Each row is a point on a tangle of strands that fork and nearly touch. The rows are in no order.
In the rows, 128 means zero.
Two points are linked if the straight distance between their rows is under 109. Some points are linked to none.
nat: [103 161 158 117 141 174 143 120  76 140 183 108 107 142 166 120 155 150
 173 136]
Vuzu: [ 92 126 176 110 113 130 148 169  68 157 154  91 117 143 123 164 126 118
 152 118]
Zibi: [119 124  95 155 102 179  98 133 180 130 132 123 181 131 112 136 204 122
  95 158]
gib: [153 135 129  93  72 144 119 165 140 132 145 132  79 118 138 139 180 106
 135 134]
kozi: [119 129  99 151 144 139 156 120 166 124 129 184 139 123 117 127 195 144
 148 115]
zeviv: [144 104 132 120 170 151 128  87 130 154 162 135 139 118 127 135 151 135
 181  98]
Pitar: [141 132 138 132 149 120 158  80 142 108 109 180 108 117 114 119 181 154
 152  93]
Givev: [123 134 139 118 149 169 124 107 111 136 183  91 133 135 148 122 130 136
 187  86]
viniz: [ 94 163 165 154 152 114 132 137 100 190 129 130  89 167 192 103 150 158
 155 161]
pesob: [147 151 125  92  91 125 146 127  89 126 151 134  86 154 112  93 147 163
 156 169]
zono: [115 178 156  86 146  97 136 101 136 138 172 131 125 111 113 114 156 201
 129 141]
Tepon: [119  87 117 114 120 161 114 101  94  29 126 126 128 159 162  83 117  94
 139 119]
lita: [173 144 124 129 110 101 138 157 148 149 124 178  78 114 116 109 165 156
 121 163]
Foniz: [189 119 114 152 132 137 136  92 170 165 117 136 182 111 107 165 155 123
  74 149]
paka: [131 143 206 129 217 130 151 169 110  82 120 172 106 190 153 132 106 137
 115 141]
nesak: [153  59 106 113 123 158 149 151 102 142 162 130 160 112 109 121  89  78
  77 145]
Bifen: [139 179 149 110 143 134 115 107 122  74 113 138  98 174 132 160  70 107
 115  68]
gafu: [165 117 109 173 145 117 135 123 181 166 121 177 156 124 102 144 185 149
 112 145]
lipu: [ 65 177 157 104 135 160 157  89  88  89 141  97 112 141 180  96 166 170
 153 140]
Tema: [110 176 158  93 121 124 131 125  83 134 180  57 144 178 149 119 105 176
 159 166]
pibu: [ 82 176 155 179 164 104 133  98 124 172 108 122  84 150 202  69 140 140
 142 159]
Daras: [124 147 169  94 127  77 169 144  93 186 131 119  99 125  98 156 120 149
 102 142]
Zamat: [179  82 116 137 121 130 116 148 128 184 136 162 124 120 133 109 148 100
  94 165]
Guze: [138 125  81 123  83 132 115 156 164 122 116  81 150 100 103 174  60 111
  69 142]
seva: [ 90 100 100 126 133 122 183 111 104 125 140  94 147  94  62 135  92 145
 156 104]
Bigi: [123 151 148 152 167  83 150 152 111 161 166 163 103  92 121 114  98 155
 128 141]
Zedo: [ 80 131  99 155  88 148  80  90 161  99  77 126 185 127 110  77 126 131
  91 117]
Daz: [133 145 123 220 144  76 180 164 149 169  98 162 109 106  96 160 101 123
 120 128]
viru: [ 95 140 124 131 149 123 148 115 100 120 174  88 159 121  89 136  59 162
 164  93]
Sifa: [144 126  79 114 108 123 152 150 144 129 137 105 135 127  70 175  68 132
 118 152]
dolik: [138 124 172 151 145 122 138 172 104 185 146 143  86 103 157 161 129  89
 139 103]
fus: [154 126  81 135  92 176 121 127 140 126 154  97 131 168 114 114 110 126
 172 123]
Ter: [123 141 105 151  97 173  74 125 183 151 136  87 168 105 100 147 160 106
  83 156]
Vepi: [107 112 188 115 204 143 157 128 113  56  97 132 119 163 148 128 109 129
 132 132]
piba: [171 135 100 100 125 120 156 133 145 157 145 124 123 152  66 148 108 156
 136 173]
dup: [177  77 126 140 161  89  98 170 127 165 139 166 109 134 168  93 122  97
 136 143]
Nek: [164 141 105 107  72 149 113 161 173 130 152 115 111 112 123 174 153  99
  97 140]
luk: [152 101 140 131 161 107 118 188 100 150 164 158  95 131 159  83 105 113
 165 155]
reson: [ 46 118 161 180 138 102 155 186  78 161 118 128 102 106 129 110 104 110
 156 126]
zur: [ 66 187 159 181 150 114 146 162 103 200 152 143 106 146 172 128 116 138
 124 142]
bakik: [165 118 104  98 125  96 109 158 154 116 155 128 139 156 100 116 141 168
 163 181]
dok: [121  70 118 149 162 120 106 130 133  94  99 189 155 130 159  95 187 113
 135 136]
lenid: [110 166 177 124 176  63 135 127  93 191 148 136 116 105 160  96 106 160
  93 145]
gegon: [160  99  84 115 108 137  99 128 167 144 134 130 162 138  96 107 137 127
  78 215]
guzu: [ 95 127 100 134  89 179 124 105 151  80 115 142 136 128 142 121 180 105
 129  88]
pog: [134 134 127 182 144 108 173 175 136 167 139 185 123  86 107 148 113 120
 106 119]
sevo: [126  80 104 130 107 176 124 125 125 155 135 107 167 117  99 152  92  85
  53 169]
fima: [144 116  84 143  96 201  82 105 144 173 124  91 161 121 114 120  66 101
  82 154]
bufel: [135 152 127  99 126 103 142  57 131  93 101 161 101 124 109 136 149 146
 137  92]
Lufe: [152 107  92 105 114 105 120  81 151  78  88 159 154 147  95 113 124 126
  82 119]
dasep: [154 133 107 131 115 124  97  73 188 135  96 110 140 130 135 145 150 122
 159  70]
liri: [107 107 161 127 170 116 142 147 109  76 105 155 100 153 172  95 143 142
 170 153]
Gode: [124 114 135  93  95 121  85 114 134  67  86 125 115 152 153 144 143  65
 102  97]
zaga: [185  92 119 158 155 122 136 135 159 185  82 138 160 129 109 193 139 113
  75 179]
bidi: [132 171 161 128 131 148 102 126 113  76  90 118 107 156 178 147  47 118
 139  59]
doleb: [110 138  84 146  82 155  72  91 157 111 123 116 171  97 132  76 137 113
  88 119]
mulob: [140 168 128  99 132  96 149 126 134 164 164 118 126 134  61 154 118 180
 124 142]
varus: [139  84 108 146 104 100 177 162 130 127  87 128 118  44 110 152 144 126
 136 134]
namaf: [105 164 139 113 135 118 126 131  93 140 179  75 157 155 106 129  67 170
 164 130]
kuzat: [113 134 111 129 111 129  89  88 164 103  66 107 137 132 149 131 127 133
 182  57]
mul: [152 103  92 104 103  98 133 125 155  86  96 171 125 137  97 104 157 149
  97 160]
Vafu: [111 110 147 114 171 155 131 111 110  41 110 140 140 168 155 127 109 101
 126  84]
voz: [129 128  93 125  98 155 126 104 123  66 141 117 136 150 135  79 122 119
 175 126]
zopob: [ 38 165 163 159 162 102 164 176  81 166 131 119 122 122 167 138 110 144
 128 130]
nipo: [144 112 119 109 122 147 135 179 108 125 181 131 120 129 113 131 108 104
 109 133]
rimob: [ 91 149 143 138 153 136  95  99 144  79  81  94 134 154 155 124 116 160
 214  66]
Miki: [162 153  94 111  89 132  87 146 165 144 141  96 148  97 119 154  86 106
  88 110]
luve: [ 82 152 167 127 126 164 161 157  72 176 171 121 104 147 134 146 141 142
 158 122]
sodep: [144 107 127 142 167 146  99 121 157 147 163 128 178 122 142 165 159 117
 156 103]
sol: [176  74 126 149 115 119  90 141 148 165 115 147 157 120 121  89 171 112
  81 192]
tuse: [121 162 152 121  84 135  97 136 103  70  72 108  90 149 156 122  57 137
 156  78]
dubu: [157 103  75 147  96 196 117 109 140 157 145 104 153 148 128 115  78 110
 124 137]
nogov: [177 127 158 135 186 108 128 115 136 153 151 172 115  66 161 141 155 132
 132 103]
viv: [ 82 132 136 151 110  70 161 192  99 150 105 126  96  83 112 125 106 129
 140 142]
Zudu: [134 125 158  62 138  85 138 120 111  55  98 162  81 140 133 118 121 127
 112 126]
rifu: [130  86 106 129 156 124 125 135 126  83 140 162 149 143 157  77 159 133
 150 157]
pufar: [146 103 122 153 141 139 117 113 157 164 136  98 175 107 109 206 120  96
 132  75]
Suk: [175 134 109 151 127 151  96  82 185 179 119  91 160 113 122 177 115 113
 142  69]
Von: [ 81 198 139 103 143 127 128  61 121  85 142  91 126 131 144  88 134 189
 148 118]
bis: [148  90  80 191 111 113 180 145 134 141  77 127 111  43 131 120 138 124
 136 170]
nutu: [ 93 143 182 130 118  56 168 169  95 173 105 123 101  94 109 155 126 137
 111 127]
devu: [159 123 167 117 167 138 126 129 109 159 165 143  95  93 149 143 152 123
 149 117]
rel: [112 181 165  98 161  92 137 108 107 157 155 142 112 109 174  89 152 192
 105 158]
nem: [113 180 155  97 102 106 112  84 114  83  79  87  74 143 141 119  93 150
 159  80]
naret: [164  67 104 140 137 103 156 124 148 141  81 109 173 112  90 208 111 107
  92 147]
teb: [137 134 162  75 120  93 131 108  89  82 125 145  67 130 127  81 146 148
 130 147]
naza: [133 158 146  86 151 104 131  92 132  70 107 161  87 154 105 149 101 118
 104  81]
mugar: [119  85 125 161 155 148  96 164 140 154 157 156 179 115 150 145 172 102
 133 120]
Gep: [118  97  98 148 128 179 123 184 143 149 162 144 181 135 132 125 166 102
 109 147]
Kofo: [119  92 116 133 122 122 200 140 111 133 108 123 122  83  67 159 114 139
 128 125]
ruga: [102 186 135 102 122 136 118  70 128 104 128  92  96 112 137 110 115 159
 171  85]
Kada: [ 90  84 126 139 134 135  99  97 138  82  89 152 178 158 120 105 178 102
 103 132]
zisaf: [145 147  74 122  83 142  72 117 169 119 140 115 150  87 140 113 129 118
 100  98]
sel: [144  78 152 157 127 149 154 162 113 182 130 145 126  89 137 172 146  67
 105 108]
Detug: [120  90 132 115 118 156 148 181  93 132 162 102 127 150 111 152 114  98
 163 128]
Tani: [121 118 134 112 109 125  90  83 140  91  57 134 143 146 148 140 115  68
  84  71]
murit: [ 65 116 123 161 112 138  79 104 144  81  78 118 186 174 104 106 121  99
  81 119]
tufin: [153 115  62 109  88 134 116 154 165  91 130 131 152 153 109  99 140 140
 115 195]
luvig: [140 159 145  85  88 127 129 110  74 116 166  83  99 181 138  96 124 170
 160 171]
lofi: [143 137 135  79  75 125 102 132 127  80 104 108  74 135 143 129 156 100
 147 101]

Follow the links from the first point to the second, and from the first to the third. Name the last point that the two ways share.
kozi / pesob / nat -> naza
Kada / mul / nutu -> piba
sol / gib / Kada -> Miki
nogov / teb / kuzat -> zeviv
lenid / liri / mul -> piba

A fork is a point with three links, a tip a point with one. Leave the first point through the second and follow the links. Name the first fork or tip that comes.
luvig / Tema -> bis
pibu / viniz -> mulob
dok / Kada -> Miki
voz / fus -> nat

A fork is a point with three links. Follow the links from the first point to the second and name the forks in between, in order.
Lufe / Bigi -> tufin piba mulob
pesob / Foniz -> naza
mugar / Vuzu -> sodep zeviv nat
Von / pufar -> nat zeviv sodep
lofi / sol -> Miki piba tufin
tufin / pog -> piba mulob

Name the points in between on the shortest way along the links from the first point to the second, in order.
zopob / murit -> reson viv nutu Daras mulob piba Sifa Guze Miki zisaf doleb Zedo
naret / Zudu -> zaga Foniz gafu kozi Pitar bufel naza
Detug / Pitar -> Vuzu luve nat lipu Von ruga nem tuse bidi Bifen naza bufel
Ter / nogov -> Zibi Gep mugar sodep zeviv devu
luve / Tepon -> Vuzu Detug nipo nesak sevo fima dubu fus voz
Tani / Zamat -> Gode lofi gib Nek Miki Guze Sifa piba bakik tufin gegon sol
